Each row is a point on a landscape with many valleys, with its height.
From any point a ball rolls to the lowest of the 2 points nearest to it. It stops when none of these is lower. Distance is the straight distance between rows; heights are no part of it.
sor: [-49  -2   7 -16 -26  17  -1   9  22  -3  26  49  -9 -51  15  -7 -23  23
 -28  -6   5 -55   6 -32  47  21  48  -7  19  26 -38]  (h 82.9)
Pazof: [-11  15  15  33 -11  24  -4  18 -13   0   6 -16  -3 -39  12  26 -23 -17
   3  37  41   7   7  52  -4 -13  12 -11  16  -4 -20]  (h 30.0)
begi: [ -7   9 -18  23 -26  14  -5 -12 -40  12  13 -15 -31  29  -6  15  11  32
  49  29 -19 -12  -5  28  30  -4 -24   6 -25  11  -8]  (h 29.8)
vubel: [  0  32  35  -1 -33  -1 -17 -35 -12  23  24  19  23 -16  -2  -1 -40 -19
  -7   9  33  35  -9  -1  -5 -41 -37 -27  -1 -16 -40]  (h 46.1)
Negeg: [ -7 -33 -22  -9 -18 -32   3   8 -31  -4  10 -17   4  58 -21  -2  23  13
  41  14 -42 -22 -39 -13  22  -6   3  25 -29  27   9]  (h 62.1)
Fadum: [-10  -4  15 -13  13  38   1   1  11  18 -25  13  -8 -22   3  -5   0 -11
   6  -9  14  10  18  24 -15  10 -14  41   8 -20   7]  (h 42.7)
vedub: [ 10   2 -11 -25   3 -39  23  20 -23 -25   9   4  -2  32  13   9 -27  -5
 -30  19 -43 -20 -36 -27 -37  22  -7 -15 -25   6  20]  (h 58.3)
zela: [ -7 -45 -10  16 -25 -11  -6   7 -13  25  15   1  23  49 -14  -6  29   4
  59   3 -28  -3 -33   0  26  13  22  29 -13  41 -19]  (h 59.8)
kul: [ 20  -8  -5 -14  14 -20 -19   7  12  -7 -22 -10   3  15  17 -29  43   1
 -43   1  -7 -38   4 -15   4  28  17   5 -14  13   6]  (h 87.8)
veton: [ 12 -24  11 -10  22  22  -2   9  23 -18 -16   0 -11   0  -3  22  21  18
  -7  15 -16 -20   0  26  -4  23  19  38 -12  -3  19]  (h 44.8)
lova: [ 30  10 -32  15   0 -16 -16   1  -6 -20 -18   4  -3  33  11  20 -10 -18
  13  -6  18  26   2   6   8   1  13 -24 -11  10  40]  (h 22.7)
baset: [ -6 -19 -10 -27   6  11  22  -7   8 -29 -18  19 -19 -19   7  15  -8  23
  11   2 -44 -12   0  31 -25  43   2 -11  -7  16  20]  (h 11.3)
vazo: [-23 -42   0 -28  28  10  11  26   6  -9 -33 -26  22   6  -8  -6  32   7
  15   8 -29 -35   6   5 -29  20  13  21  -2 -36   4]  (h 80.0)
litu: [ 11   0   6  51  13  10   1  35   6  -2   4 -38   2  -3  12  25   5 -14
  -5  35  15  -1  20  35  -6 -14  -6  -4  24  -1   2]  (h 36.5)
gim: [ 32 -10  -2  -1  -2  10 -17  -7  -2  47 -32 -14  14  37  10 -21  -8  10
  14   6  -4   3  20  10 -14   1 -36 -12   1 -33 -12]  (h 34.7)
lisu: [ -1  25 -14   4   6  -7  -9  -1 -27   2  10 -17  -8  16  12  -2  23   4
 -12  -7  -4 -19   4 -27   5  23 -17 -20 -11  -8 -12]  (h 36.7)
zete: [-10 -35  -7  -9   2  -3  13   9   6  -3 -22 -24   6  -1  -8 -21  31  11
  38   1 -38  -7  12  15 -22  -5 -15  22   5   4   3]  (h 82.7)
sugu: [ 12  -6  -5   4   9  -7 -26  16   9  -7  -1  -1   7 -13  23   6  15 -26
 -31 -10  18 -18   9  -5  27  33  16   8  -1   3  10]  (h 85.3)
Puga: [ -3  53 -16   1  15  -6 -15 -32 -28  -1 -10   7 -14  23 -14  -2  23 -20
   3 -18  34  44  11  -8  21 -19   0 -13 -21   3  18]  (h 56.9)
Peber: [  5 -12  17  15   1  39  -1   5  22  45 -26  13  12 -21   0 -34  -1 -22
   3 -24  64   3  32   6  19  -7 -23 -14   6  -5   5]  (h 35.2)
sivav: [ 13 -16   0  19 -49   8  -9 -15 -16  16   5   1  -3   8  -1  13 -32   5
  45  28  14  31 -13  44  15 -33 -12  -4  -2  19  -6]  (h 54.3)
Tokaz: [-24 -27  -2 -16 -12  12  25 -16  29 -51   7   8 -10 -39  -9 -13   2  -2
  14 -18  36  24   2   3  15 -28  13  16  13  29  36]  (h 62.5)
Bov: [ 23  23   7  26 -12 -22 -14  19  -7  -2  27  -7   6 -13  12  23 -25 -20
 -25   0  26   9 -19 -20  -4  -5  17  -3  12   3 -25]  (h 30.4)
Mige: [-15 -18 -19   6 -20  14   2 -13 -19   7  -7   4 -37  12  -2   5  19  43
  42  14 -39 -39 -18  32  30  32   5  10 -35  34  -6]  (h 25.0)
Pez: [ 37  -1 -10  14 -10 -31  -3   5  -1 -22  12 -11   4  52 -19  25 -14   9
  38  18 -33  43 -22  18 -21 -39  34   5  -6   8  32]  (h 23.5)
Nif: [  2  10  13  12  -4  28 -21   1 -11  38   6  22   7 -25   5   0   4  -9
  -5 -26  34  -4  21 -11  26  22 -20 -30  -2 -10 -17]  (h 41.8)
Limi: [ 19  27   0  18  -8 -17   5 -10   4 -19  41 -26 -24 -18   9   5   1  12
 -27  15 -12 -21  -1 -10  23  -4 -34  25 -16  10 -23]  (h 36.4)
rivo: [-28 -25   8  -7  -8  41  23 -12  49 -25   0  31 -16 -26  12 -27 -20   1
  -5  -7  60  12   8  -8  17 -28  42  -4  25  22  36]  (h 67.5)
pubop: [-25   3   4 -43 -14   8   2   6  16   8   0  34  -7 -13  11 -32 -25  20
 -31  -1  14 -58  -1 -30  33  16  31  26  21  27 -35]  (h 77.9)
nugi: [  0  29  10 -26  61   3  22 -17 -15  23  -9  18  -7  21 -42   6   4  -4
 -19 -24 -17  31 -22 -33 -36 -10  39   2 -10 -21  13]  (h 6.1)
Fik: [-45   9 -14   6   5 -19   3  23 -18  -8  -7  -7  40 -22  -9  -1  11 -41
  21 -35  11  -2   6 -35  -6   4 -17 -30  34   0 -16]  (h 62.8)
nok: [  2   5  33  14 -22  11  -8 -21  11  23   1  -3  22 -33   5 -31 -19 -25
  -1   7  72  21 -13   6  -8 -40  -8 -32  -5 -17 -17]  (h 51.6)
gede: [ 20   9 -19  -4 -34   5 -31 -29  -3  11   5  10  -6  30  23  13 -25   6
  12  10 -12  25  27  29   7  10 -31 -30  -6 -26  24]  (h 74.9)
finur: [-11  15  -4 -10  -2 -24  -1  10 -30   5  21  14  23   9  -8  41 -15 -17
  11 -19 -26   7 -23 -57 -26  10 -15 -24   3 -25 -15]  (h 68.9)
banul: [-30  -8 -13   3  15 -29   5  11   3   5  -5 -17  19 -55  29 -28  11  -7
 -21  -6 -33 -24  26  23   4  35   1 -12  27 -17 -30]  (h 62.2)
Res: [-10  23  13 -11  -5  -2   5   7 -15  28   0   0  -6 -26   5  -2 -27  -1
  -7   0   1 -11 -17  -2 -27   7   1  34  12 -13 -54]  (h 44.2)
dotok: [ 21 -10   5  28 -12  -5 -12  13   3  15  22 -10  47  -2  -1   9 -25 -20
  -7 -15  34 -16  -7 -41  39   0 -35 -43  20  -8 -21]  (h 92.4)
gope: [-22  17 -12 -21  17  -1   7   9 -29  -2  -8  -8  -2  21 -15 -11  29   5
  -8 -20  12 -40 -16 -44   7  20  19   5   0   5 -18]  (h 42.5)
Pufo: [  6 -35   4  28   9  21   1  34  18  -5 -20 -18  -8  -9   5  13  11   3
   5  27   8 -19  10  51   9   1  30  26  21  18  12]  (h 41.1)
kon: [ 29   2   5  -4  14 -10 -16   7  -3  27 -18  -9  17  17  19 -13 -11  -4
 -19  -4 -12   0  -1 -11 -33  23  -3  -1   2 -34 -20]  (h 29.9)
rada: [  2  10  12 -22  47   2  13 -14 -28  13  13   5   2  41 -30  14   6   8
 -28   1 -36  27 -22 -34 -33  -1  27 -17 -45 -59  18]  (h 13.2)
fero: [-13  -4   4  27  -6   8  12  10  29   6 -14  -7  30 -20  -8 -10 -28 -32
   5  -8  84   6 -28 -19  -2 -40  16 -32  12  -3 -11]  (h 57.0)
dobal: [  8  12  23   7  -3   7   4 -22  10 -27  12  -4  -8 -18 -21  10  -4  -5
   9   3  28  55  -5  21  -2 -43 -12  23  -4   4  23]  (h 56.3)
Dedu: [ 23  -9  15   7 -18  32  12 -37 -11  17   8  -1 -17 -11 -23  14 -20  30
  22  15  39  24 -20  35  28 -38   4 -10 -11  16  -4]  (h 51.3)
Zer: [ 12  44  -4  -9 -10 -14 -22 -38 -23  -1 -13   0   4   5  -2 -12  -2  -2
   8  -6  20  49  11  13  -8 -20  12 -21 -10 -10 -16]  (h 53.9)
zokek: [-16  39  -5  23  14   3   1  17 -28   5   4 -20 -19  21  19  11  26  -6
 -14  18 -17   2  14 -12 -46  15  -5 -32 -11 -25  -8]  (h 41.9)
Biko: [  5  12  11  14  21  12   6  16  23  -5  13  -1 -11 -13   1  30  30  19
 -44  16 -15 -58  -4 -13   8  30  10   5  -9  15 -22]  (h 72.7)
Fuzif: [ 47  12 -13  15   4 -16 -24   5   8 -13   9   5  -8  38  31  20 -14  -6
 -31   8 -12  10   7  -2 -11  25   5 -27 -10  -7  34]  (h 16.7)
rorir: [ -4 -42  -4 -20  21 -12   4  35 -10 -32 -27 -24  22  28   2  -3  26  -1
   4  17 -37 -14  -3   5 -41  19  34  -7 -35 -36  31]  (h 76.8)
Gopos: [-15 -21  21  -2 -15   7   8  -2  35   4  21   2   4 -75  19 -38 -10  12
 -37  -4  14 -36   7   2  23  10  16   2  15   4 -36]  (h 90.2)
Sug: [ -2 -39  -1  19 -30  16  -6  -9  -9  -7   3 -25  15 -24  -7  -8   4  20
  47   7  22  -3   7  33  42 -10  -9 -39   7  15  -5]  (h 31.5)
zufi: [-33 -13   5  11 -14   5  22  11  41  -9  15  31  -2 -47  26 -32 -25 -31
 -31 -20  53   0  -1 -30   6 -13  33 -22  35  26  15]  (h 74.6)
feku: [ 17  15  11 -10  -5  16  -1  -7 -23  55 -18 -11  -1   5   0 -19 -21  12
   8   9  17 -13   2  15  -4  -6 -23  18   0 -21 -43]  (h 38.9)
kas: [-24   9   6 -10  14  44  29   5  18 -23   6  27 -13  -6 -17  24  -5  26
  -7  -8  38  -9   2 -25   7 -10  57  -1  35  24 -11]  (h 37.6)
kar: [-18  27   2 -11   5  23  -8 -11 -10  34 -13  29  -9 -13  -4 -25  22   4
  -8 -44  37  -8  15 -28  17  18  21  -4   6  -3 -21]  (h 47.6)
nodel: [  3 -13  10 -11 -24   5   1 -13  16  18  -5 -13  -7 -46  17 -72   4  17
 -13 -11  37 -14  20  14  15 -10  22   1   4   7 -27]  (h 91.5)
liba: [-22  17  -1 -32  24   0  42   9  -6 -30   4   7 -29  12 -21  21   8  18
 -15  17 -26 -38 -31 -15 -24   7  18  35 -22  18   8]  (h 67.2)
Kat: [ 10 -39  -2   6  -8   1  20   7  25 -14  -3   6  -7  13 -20  -2  23  10
  17  -2   0  -2 -13   7  17 -28  12  32   6  57  26]  (h 58.9)
siz: [-13  33   6  13  -7 -13  20   4  17 -15  30   1 -39 -51  15 -12  -5   3
 -41  -1  -8 -27  -7 -11   0   6   0  35   3  35 -30]  (h 40.4)
Fafan: [-12 -51   8 -29   7  10  25  17  45  -2 -32   3   5   9 -18 -23  24  22
  15   8 -41 -34   6   6 -19 -11  -5  52  19  21   8]  (h 84.7)
bipep: [ -1  20  11  13 -24   9 -20   9 -21  44  -9 -11  23  12  10  -9 -30 -28
  14  24  31  -7  19  22   4 -25 -50 -11  11 -22 -37]  (h 44.5)
mosup: [-26   9 -15  12   6 -37   3  37 -14  -4   5   9  25 -11  13  22  -6 -49
   0 -21 -28  10  -3 -38 -43  13  -6 -30  23  -9   3]  (h 69.2)
tek: [-12  -4  -5  12  10  28   7  -1  13   7 -35  -7   4  -7  -7 -39  40  -3
  21 -27  35   8  37   3   5 -12 -17 -22  18  11   9]  (h 28.6)
bog: [  7 -27 -14 -22   5  20   6  -9   2 -18 -32   5   5 -11  -4  15  -2  28
  34 -12  -8   4   7  29 -15  25  33 -24  10   7   5]  (h 17.7)
dizag: [  9  -9   5   2  15  -5 -19   2  23 -35  23  -1 -10 -18  19  23  23 -15
 -31   4 -19  -8  15   2  18  33 -23  33 -26 -10  31]  (h 82.8)
Faz: [-35  -4 -10 -29   7  -8  24  28   9  -8 -13  26 -20  -3  18  -5 -19 -34
 -28   1 -13 -32  -9  -7 -17  24  -9  48  16  27  27]  (h 43.8)
rumuz: [ -3   6  15  32  -3  -7   0  18  11  -3  23  -2  -4 -62  30   2 -28 -21
 -29   5  -2  10   9  31  -7  18  -7  -7  23   0  -7]  (h 84.0)
Vovuf: [-68  -7 -13 -19  12  10  31  28  13 -12   2  16  -7 -31  10  -1  -7 -16
 -10  -5 -15 -49  13  -7  14  26 -11  26  36  18   1]  (h 32.2)
Muvir: [ 40 -40   3 -21   4 -17  -3  -3  34  -6 -30  21  15   9   0 -10 -27 -16
  -7 -20  -2  14 -17   8  -1   3  -8  33   2  18  38]  (h 22.5)
Zarov: [  2   8  15 -14   6  33  -8 -37  -2  30 -13  12  -9 -11 -11 -14  11   4
  10 -12  22  29  22  17  18 -10 -41  18 -16 -16   2]  (h 38.6)
tob: [  5   7  13 -16  13   5   9 -16  14 -28  18   9  -5 -33 -13  14   1   7
  -7 -20   3  26  -3  -6  -5  -2   2  25   0   1   4]  (h 53.4)
Nemep: [-22  41 -11 -15   9 -19   5  -8 -42  10   2  -4   8  15 -30 -15   8 -16
   7 -34  26  -6 -20 -56  18 -11 -13   8   8   5 -22]  (h 48.1)
Roruf: [  8 -27 -11  31 -48 -17 -19  -1 -13  23  22 -12  20  40  -1   2   1   1
  57  21 -14  29 -20  21  16 -23  17  18  -4  23 -28]  (h 57.5)
bobeb: [ 13  -3  -9  15 -11   7   9 -12 -19  27 -23 -12  17  28 -33 -30  -8  10
  39 -13  35  -1 -10  -8  32 -33 -36 -27  11  24 -11]  (h 64.1)
Rer: [  8 -27  -2   2 -13 -14  21 -24  23 -16  -1   5  -5  -7 -22 -20   5  -5
  28 -18  11  54 -11   7   5 -51  -4  21   2  38  33]  (h 58.8)
gupes: [  5 -17  25  -1  35  14  -5  17  29 -28  15   5  -2   0   1  35  28   3
 -35  14 -45 -15   1  -8 -18  40 -16  16 -41 -37  36]  (h 80.3)
kerub: [ 23  23  -4  -5  -6 -12  -6 -29  -6 -19  29 -14   4  46 -33  36 -13  24
  28  25 -28  42   2  15 -11 -48   7  -6  -4 -27  21]  (h 21.1)
zivir: [-29   1  -6 -10   8  15  25  11   7   0  -9  -4  -5 -23  -2 -26  12  -3
  -2 -22  13 -21  18 -10   2   4 -14   6  32  17 -13]  (h 19.5)
dem: [ -1   9 -17  12 -39  -7 -26 -12 -13   0   8  -6 -14 -20  35  -5 -22  -1
  21  22 -17  11  35  52  17  11 -32 -18  -5  -6   1]  (h 77.3)
Piti: [ 22 -10  10 -27  19 -25   1   8  41   1 -31  22  14   4   4 -37  -7 -22
 -40 -32  -1   3  -6 -23 -23  10   7  35  12   9  20]  (h 13.3)
mifav: [ 15 -30   2 -17  15  18   6 -23   4   9 -11  19 -31  22 -18  20  12  28
   7  11 -33  -1 -21  28  15  11   4  39 -36  12  32]  (h 47.3)
naf: [-12 -24 -23 -23 -18   3 -19 -16 -18  -4 -11   3   2  35  18   1  -8   0
  26   3 -31  16  16  10  -5  29 -42 -27 -24 -41  42]  (h 72.4)
mobed: [-33  38  -3 -23   5 -25  10  -1 -40   3  10  -7  -9   3  -1 -10  12 -13
  -5  -9 -21   6 -16 -39 -39   4  -6  18 -19 -26 -21]  (h 57.6)
nat: [ -3  44   9  -4 -32 -15 -24 -30  -7   1  32  -8  12   5   2  -3 -15  -6
  -5  16   6  24  18  -4   3 -35 -49  -3   1 -28 -34]  (h 41.6)
Bil: [-21   7  14  15  -5  24   0  20   2 -14  17   4  -1 -39  -3  32  -6   4
 -13  -1  45 -11  -9  -8   5   0  70  -1  27   2 -34]  (h 29.5)
momu: [-19  26   3 -21  11   0  30  18  14 -13  -4   7 -25   1  -2  -2  -3  24
 -35  19 -15 -52 -15 -15 -22   7  37  27  19  37 -26]  (h 70.4)
Ger: [ 54  11   1  24   0 -10   2   9   6  -2  10  -5 -14  15  14  14 -26   0
 -29  12  13   1 -11   6   6  -5  -5  -3   7  30   8]  (h 23.2)
tiro: [-16 -17   0   1   0  -3  11  30  39 -13 -16  11 -23 -22  26 -36  -5 -16
 -30  11   5 -22  17  25   5  -5  20  39  35  44  22]  (h 89.0)
gukos: [  6  22   3   5  -9  22 -25 -34  -3 -10  36   1 -11  -8   2  35   3  10
  -2   4   6  17  24   8  38   8 -39   0 -25 -28   3]  (h 29.4)
nalu: [ 15   4   5  -2  11 -28  -3  26 -16  12  15  21  11  30   7  34 -27 -22
 -34  -3 -28  -3 -40 -49 -37  19   6  -3 -11 -21   6]  (h 64.5)
Bif: [ -8   1  10  40  23   5 -15  21  15  10  25  -2  -7 -32  19  29  39  -6
 -39   3 -31 -34  17 -13  13  40 -11  -1 -10 -20 -13]  (h 75.4)
pofel: [ 29 -36 -15 -10 -16 -10  -8 -16   3  13 -25  10   6  17   7 -13 -12   1
  32 -15 -20  29   1  19  -1   3 -21  -2  -4  12  25]  (h 27.9)
puno: [-15  -5  25 -20   0   4   2  -2  31 -13  17  34  -1 -40  -8  -2  -2   9
 -30 -35   4  11  -9 -35  -6   3  37  27  22   4 -15]  (h 48.6)
Dided: [ -8 -15 -15 -35   0 -20  22   7 -24 -10 -12  -4 -18  48 -23   2  13  18
   2  21 -27 -43 -46  -8   5  -3  22  33 -29  35  11]  (h 64.4)
keron: [-12  25  -4 -11  24   8  -2 -14 -16 -13   9  13  -3  -1 -18  25  30 -16
   2 -31  15  26   6 -33   7   6  -5   2 -17 -10  18]  (h 56.8)
kitug: [ 16  25  27   1 -30   5 -34 -56   5   5  27  -7   1   9 -14  -2  -7  14
   1  30  16  48  17  33  21 -59 -26   4 -16 -31 -15]  (h 38.2)
tufi: [ 21  17   8 -10   5  10 -22 -35  15 -23  38  -2  14  14 -12  39  12  20
   2   0 -23  36  27  -7  -4   0 -21 -18 -12 -55  14]  (h 25.5)
vemis: [ 20  13   4  15   5 -29 -18  21   1   2  10   6  12  -7   3  13  13  -5
 -32 -24   6  -5 -21 -47 -14   6  49 -10  12   6 -33]  (h 37.1)
Moku: [-17 -11 -22   1 -13  16  12  -6 -23  -4 -12   0 -34   4  18  18 -13  19
  31  23 -42 -22  -3  40  -6  38 -21 -11 -27   3  11]  (h 18.9)
gevap: [ 22 -16   5   5   8  26  13 -34  -4  26   6   4 -25  16 -33  18   7  32
  20   7  -3  22 -12  25  35 -30  -8  28 -13  22  10]  (h 49.2)
Vozeg: [ 20   6   0 -29  -4  -7  15   1  13  12 -17  15 -14  14  -4 -23 -20  22
 -33   6  17 -36 -22  -4  10  -7  39  29  15  43 -18]  (h 73.6)
foron: [ 18   4 -11  29 -20  -6   1 -16   4  -8  27 -26 -37  16   3  11  12  33
  14  35 -40 -26   0  18  35  -7 -31  28 -32  14 -10]  (h 33.3)
nekal: [ 26 -10 -13  17   1  -9  10  13  -3   4  -7  -9 -27  34   5   0  21   9
  -3  19 -16 -17  -8  11   3  -7  -7  16  -7  41  18]  (h 56.4)
Zogur: [ 14 -14 -14   0  22  18  10 -21 -20  23 -25   8   1  50 -44 -11  14  19
  33 -26   6  -4 -13 -13  41  -7 -21 -18  -3  22  27]  (h 66.1)
Pesut: [ 18  19   4 -20  35   6  15 -21 -19 -10  20  -1  -5  44 -31  37 -11  19
   7  16 -39  34 -13   2 -29 -15  11 -11 -28 -43  39]  (h 18.2)
sosev: [  6  -1 -23 -17 -10 -32  22  12 -14 -15  -3   6 -24   5  21  -1 -34 -12
 -10  11 -28 -19 -21   9 -17  17 -24  15   2  40  20]  (h 51.9)
pavo: [ 34 -46  10  17  -5   8  -8   0  31 -27 -13 -10  12 -11  -5   9   4  23
  29   1  -3  35   4  44 -10  -6  32 -16  10  13  18]  (h 22.8)
Geg: [ 18   1  -3  15   1  -9  25  -5  13   0  -7 -21  22   9 -25 -14 -19  -8
   9 -13  52  13 -25 -28   7 -52 -14 -24  13  20 -12]  (h 61.3)
Vumu: [  4 -18 -11 -30  20  11  36 -21  11 -23 -10  15 -18   1 -22   1  25  35
  24 -15 -41   3   4   5 -21   6 -11 -10 -11  27  31]  (h 17.3)
fumun: [-25 -17 -18  -1  15 -40   0  17  -3 -16  -6 -35  10 -21  32 -29  20 -17
  -7  13 -55 -13  24  19 -17  23 -25   7   3 -23   8]  (h 67.3)
teti: [-15  12 -15 -25   6 -22  17  12 -43 -17  -5 -21  -7  41  -4   2   1  -9
  13  17 -19   7 -20 -14 -36 -13   6  16 -32 -23  21]  (h 54.9)
zolit: [ 36   8  16  -6  33 -31 -14   6  18  13 -18  -8  17  29   2 -28  13 -18
 -38 -19  -9  17  -9 -32 -32  -1   7  32  -9 -30   7]  (h 23.3)
Nos: [  7  11  27  34  30   9 -17  21  15  -4  39  -8  -2   4  -3  43  43  -2
 -33   7 -24  -7   6 -33 -14  13  -9  20 -18 -41   1]  (h 77.8)
Dib: [ 24  -1 -17  -9 -11 -18  12 -21  -5   5   2 -10  24  48 -23   4 -28   7
  36   0 -16  22  -4 -12  -4 -38 -44 -25  10  -3   8]  (h 68.0)
Popod: [ 12  12  15   1  15  20 -13  -8  17   8 -41   6  -4 -12   4 -22  11  -4
   1 -17  24  46  21  27 -32   1  20   8   7 -15   8]  (h 46.5)
biz: [ 42  -8 -21  29 -17 -24 -10  -8  -1   6  -7   6 -11  43  -4  13 -25   3
  24   7   3  40 -27  24  10 -26  37  -4  -8  34  18]  (h 26.4)
Fefe: [-11  36  11  13  11  -1  16  16 -20 -14  15 -21 -33  25  13  10  -5  17
 -20  37 -47   1 -10   4 -61  16   6  -1 -35 -45  -5]  (h 46.8)
Movet: [ 18  20  -7   2 -17  -3  -6 -32 -25   8  16 -11  24  42 -31   9 -30  14
  24   5  25   8  -8 -14  41 -39 -40 -37   8  -4 -13]  (h 66.3)
pir: [-38  40  13   0 -10   2 -18   1 -22  15  -4  -5   1 -47  14   4  -4  -8
   8  11 -13   4  13  26 -33  14   6   8   1 -36 -59]  (h 49.8)
potu: [  1  12  18   6 -27  32 -29 -29 -10   9  10   5  -8 -20   1   3   1   5
  20  20  35  22  29  45  35 -20 -33  -6 -28 -12  -7]  (h 34.2)
torim: [ -2 -13  25  54 -14  -9 -27  25  12  24  39   6  28 -47  29  29 -23 -34
 -32   8   5  18  13  13  11   3 -19 -34  27 -29  -8]  (h 87.1)
redis: [  6  21  14 -24  22 -18   9  -6   7   0   9  20  -3  -8 -17   0  18  19
 -39 -26 -18  -6 -23 -46 -25   7  43  19   3   5 -26]  (h 42.8)
zibad: [ 15   9  -2   6  24  31  20 -11  -9   8  -6  -6 -14  24 -30  -3  36  34
   6 -16  23 -24   3 -15  29  -3  -9 -11   3  25  -1]  (h 67.8)
ruzep: [-38  12 -25   4   1  -7  -5  20 -43  -9 -15 -16  23  11  -2  -3  -7 -29
  36  -5   2 -16   8  -5   7  21 -39 -37  20  -5   9]  (h 56.1)
Refo: [  8   7  -8   2   0 -18 -15  -1   1 -17 -23 -20  14  -4   9 -16  11 -12
  22  -3  -6  34  26  15 -35  -7  -1 -15   9 -13   2]  (h 50.2)
biti: [  5 -14 -19 -28   4  -2   3 -16 -16   5 -15  10  25  52 -10  16 -29 -10
  31 -10 -18  17  -7 -15  -8   4 -48 -25 -10 -29  36]  (h 69.8)
tevom: [-18  -6  13   4 -33  -1  -9  -7   9  12  38  26  -7 -73   4 -18   2  20
 -27 -33  15 -38  -6 -36  42  17  22 -25   0  14 -45]  (h 86.9)
vifut: [-27 -20   7 -27  -2   0  18  18  57 -26 -20  15 -15 -11   3 -34  11  19
 -19  24 -33 -36  16  11  -2  -7  12  50  26  46  13]  (h 86.8)
muke: [ 17   1   2  -3   4 -22   2  19 -17  -9  -6 -29 -17  32   9   1 -10  16
  -3  36 -40 -10 -22  20 -45   7  13  23 -16 -14   1]  (h 50.7)
libu: [-21   8 -19  15  -6 -11  -9  13 -18   3  16   0  -1 -35  37  15 -25 -31
  -8   7 -17  -4  22  27  11  36 -31 -18  10 -12   3]  (h 80.8)
rumir: [ 20  -9 -21 -10 -11  -7 -26  -9  -8  17 -43  11  15   7  13 -29 -19 -17
  24 -29  29  12  11  10  20  15  -3 -19  -8  -4   9]  (h 33.4)
tutef: [ 21   3  17  10  23  29  15   8  12  11  10  -1   3  -5 -17  22  21  25
 -22 -10  20 -24  -5 -26   4   6  12  -9  13   6 -31]  (h 70.0)
Fale: [ 16  -8   1  43  -9   4 -28  19  17  28   7  -3  42  -7  24   6 -23 -39
 -11  -2  34   5  31   0  28   1 -34 -48  17 -29   1]  (h 90.0)
tusap: [  6  13  -2 -29  44   1  20 -11   6 -15 -15  10 -18  21 -28  -4  28   9
 -11 -19  -2  14  -5 -11 -17 -10  42  25 -10   7  33]  (h 13.0)
puzap: [ 18 -44  -9  30 -11  15 -10  10   7   1 -11 -20  18  15  -5  14  20   9
  47  11  -3  10  14  28  17 -11  -5 -18   7   8  13]  (h 26.6)
libe: [-33  18  -7   4  -5 -15 -18  15 -24  15 -15 -23  21 -43  22 -26   6 -23
   2   2  15  -8  26  29   0  12  20 -12  23 -21 -43]  (h 56.0)
soz: [-22  15 -11  -1 -29   1 -26  -4 -32  11  -6  -8  18  23   3  -5 -20 -18
  38  12   0  -8  20  13  14  -2 -68 -22  11 -17  -5]  (h 50.1)
dini: [-34  -4  14  32  -8   7  -4  23   2  -3  13  -5  23 -58  13  19 -19 -32
 -10   8  57   4  -8  23   8  -7  58 -25  29 -13 -17]  (h 17.2)
Sovi: [ 15 -12 -14  -8  -5  -9 -12  -1   6   8 -32 -12  -8  -5  16 -54  31  13
  -5 -15   6 -18  19   9  13  10  20   7   1  19  -8]  (h 89.6)
gaz: [-29  61 -11  -6   1 -32  -7  -4 -40  13  -2  10   5  18  -8  -2   8 -42
   1 -20   9  28  -9 -47 -23 -20 -16  -5  -5  -6 -16]  (h 52.9)
Fep: [ 33 -10  -1 -19  27   7  12 -25  13 -38  17   2  10   6 -22  32  17  29
  11 -11 -28  21  11  -7  -3   5 -14 -27 -14  -3  33]  (h 21.8)
Bugi: [-27 -27 -15 -15  15 -24 -13  22 -16 -23 -17 -22  22   7  28 -15  20 -24
  -6   5 -38   4  22  -2 -35  39   6 -22 -21 -55  25]  (h 72.5)
Fuze: [-37 -24  28  31 -12  17  -6  28  48   1  17  40   2 -49  18  -1 -25 -16
 -34 -11  45   1 -11 -30   1 -19  81 -17  41   1   1]  (h 81.7)

For each start below, name the point where the ball stops.
Puga => baset
tevom => dini
vifut => Piti
mosup => Piti
nok => baset
Roruf => dini

Call two points neighbours if one is among the 2 nearest of the other. Go from one point of each pair to the other, from neighbour to neighbour, staying as low as possible. Name the highest point that can't be avoided.
Piti, zivir => mosup
baset, Fuzif => Puga
Fuzif, nugi => biz
nugi, Piti => rumir
baset, dini => sivav
